Each row is a point on a tangle of strands that fork, close into loops and nearly touch. The rows are in no order.
In the rows, zero is written as 128.
Points whose rows are less than 37.7 apart are linked; no others are. Some points are linked to none.
Vevaz: [147  72 106  93 101 168 115 119]
monu: [160 141 109 129 170  92 167 173]
mokuz: [141  77 147 118 126 158  98 119]
zur: [121 141 108 130 178 105 167 154]
nit: [134 165 115  82  20 123 131 129]
Zep: [ 97 126  89 115  49 144 108 122]
leru: [154 137 138 150 172 115 158 168]
ditos: [149 108 158 156 147 120 171  84]
sez: [ 84 177 105 141 156 110 127 165]
mopil: [192 162 129 146 142  92 183  99]
rurem: [154  89 169 127 141 141 120  97]
kevat: [111 107 144 101 161 143  87 120]
Sof: [108 156 125 119 184 119 122 156]
Fuves: [169 147 124 123 170  90 180 122]
faku: [ 79 170 136 127 110 124  72 136]
Kigu: [ 88 134 130 123 115 146  72 136]
Sed: [177 161 145 115 170 101 161  93]
kagov: [205 181 128 123 144  88 156 104]
nefog: [196 150 141 154 151  98 175 136]
lem: [112  75 125 120 137 138 131  99]
rodav: [127 107  75  93  74 177 116 129]
lan: [164 139 141 147 158 103 188  86]
vap: [115 149 116 116  40 139  89 134]
kozu: [124  90 111  84 116 162  85 119]
Fira: [108 102 129 112 120 155  78 131]
nuga: [131 141 135 152 171 122 144 166]
Nur: [139  87 156 117 146 141 118  98]
nesin: [138 129  75  87  65 182 114 139]
Tefum: [176 143 166 146 159 117 157 101]
ligu: [107 137  86 104  41 146 115 125]
sibek: [ 83 104 118 127 150 134 125 117]
rabu: [103  92 132 164 117 152 116 138]
Bil: [157  70 153 115 121 158 107 108]
Narom: [156 138 119 128 172  95 184 132]
nuvaf: [139  83 159 158 139 138 148 102]
petud: [ 85 162 143 132  86 127  70 137]
Vufo: [139  85 150 127 142 127 152  67]
nif: [117 139 110 110  49 152  85 135]
kor: [118 109 146 111 168 138 106 117]
mupe: [ 71 165 142 152  74 104 104 128]
Zipos: [138 139  82  97  54 176 111 142]
zaf: [ 88 112  96 128  68 146 105 124]
Balo: [ 97 132 120 121  84 148  73 134]
nuse: [130 100 159 172 151 141 141 141]
potu: [ 98 158 138 101  42 102  93 121]
nipi: [135  79 124  81 129 154  91 106]
Tav: [190 140 116 133 149  81 176 154]
rudov: [ 99 129 112 139 174 116 160 137]
reb: [179 137 114 134 158  84 172 168]
dap: [ 64 160 124 148 109 119 106 133]
gefi: [ 88 129 133 165  99 146  94 148]
Veri: [ 90 146 132 172 138 137 121 163]
Dusam: [185 151 143 130 171 103 150 158]
Ked: [ 80 157 141 145  49 107 103 125]
Bube: [138  86  87  90  91 177 112 127]
bika: [103 149 132 162 156 132 124 170]
gotol: [115 149  94 129 174 101 161 166]
sud: [ 83 140 121 130 154 128 109 138]
robip: [183 140 144 161 154 104 182 135]
pokan: [ 84 162 133 112  63 110  84 119]
kamit: [205 171 121 113 145  78 160 116]
vinep: [157 126 151 153 149 112 178  82]
Fuduk: [137 104 155 171 154 132 163 129]
kulu: [ 69 150 121 133  92 122  95 125]
Livad: [115  74  97 125  93 160 120 124]
zadom: [149 119 152 169 160 123 175 132]
Kenur: [140 151 124 106 192 107 138 154]
gaki: [ 85 118 119 138 164 125 143 127]
Vopo: [127 157 120 112 191 114 129 161]
Segan: [108 116 107 105  87 157  78 133]
soge: [121 123 141 125 179 123 137 124]
Fum: [ 79 148 121 119  67 122  89 120]
Sura: [140  73 135  88 137 147 101  95]
nutuv: [160 107 177 140 146 133 130  89]
gok: [ 94 153 123 126 173 124 117 153]
rok: [153 133 150 127 179 113 155 115]
mubu: [166 129 145 163 160 110 183 138]
Rume: [191 164 162 150 151 115 154  95]
nul: [ 80 150 131 127 122 137  76 137]
tik: [ 78 104 106 134 112 139 111 120]
ret: [106 111 130 103 136 148  74 126]
tiguf: [106  65 113 124 120 145 136 101]
seku: [144  96 162 157 146 128 160  93]
gazad: [ 69 159 119 140 136 123 109 139]
ped: [100  93  93 123  79 156 109 125]
ribif: [192 179 138 118 159  97 157  89]
pak: [194 157 141 119 168  95 153 143]
mulu: [ 97 161  99 133 168 110 144 165]
gapu: [206 152 128 141 143  83 174 139]
vom: [121 115 149 118 174 129 121 120]
kole: [ 67 173 132 158 101 113 107 138]
bipi: [175 146 146 143 171 110 152 166]
lod: [110 122 147 146 154 143 103 149]
doz: [131 165 127  79  26 117 115 129]
Pib: [114 102  81 111  66 169 114 132]
genu: [145 144 127 109 189 101 156 139]
dezit: [113 106 104  91  97 161  79 128]
Bov: [115 156 131  97  31 119  95 128]
Dasi: [ 98  93 125 123 155 131 130 107]
Pimes: [173 157 141 104 180  97 157 106]
bef: [ 94 110 130 166 102 151 103 146]
Tup: [166 152 129  97 188  93 154 131]
Seme: [109  83 138 164 130 148 134 134]
nel: [127  76 141 126 141 131 147  81]
diri: [140 164  98 101  28 154 133 135]
refav: [168 125 175 146 153 127 145  92]
seki: [121 115 149 171 158 140 137 156]
daka: [122 136 139 166 164 131 144 168]
Mov: [191 155 118 112 159  77 171 122]
sorep: [ 84 140 136 176 119 140 109 158]
tuma: [123  85 139 115 133 154  96 124]
Taki: [122 127 101 103  66 166  84 140]
zuf: [127 151  92 105  28 151 123 133]
Razo: [116  65 102 120 104 156 127 111]
gobil: [138 123 145 135 176 119 154 122]
Tof: [126  76 148 160 129 144 140 117]

A tip is a point with one link. Name the tips that can be reached along the links from each point below, in the order of the rows.
zuf | Vevaz, sez, Vufo, Zipos, diri
rurem | Nur, Rume
Tav | monu, lan, pak
Fira | Bil, rok
kamit | nit, Narom, petud, Ked, Sura

A piece is all that can be reached along the links. How many separate loops has the piece of each point below (a circle has one, a figure eight two, a Y none), and how many tips (points with one link)?
kor | loops 0, tips 2
dap | loops 0, tips 5
nefog | loops 0, tips 3
Zep | loops 0, tips 5
rurem | loops 0, tips 2

Name the points in between on the shortest way along the links from the first point to the second, in order.
Dusam / daka | bipi, leru, nuga
Vopo / kole | Sof, gok, sud, gazad, dap
gaki / lem | sibek, Dasi
vinep / Tof | ditos, seku, nuvaf
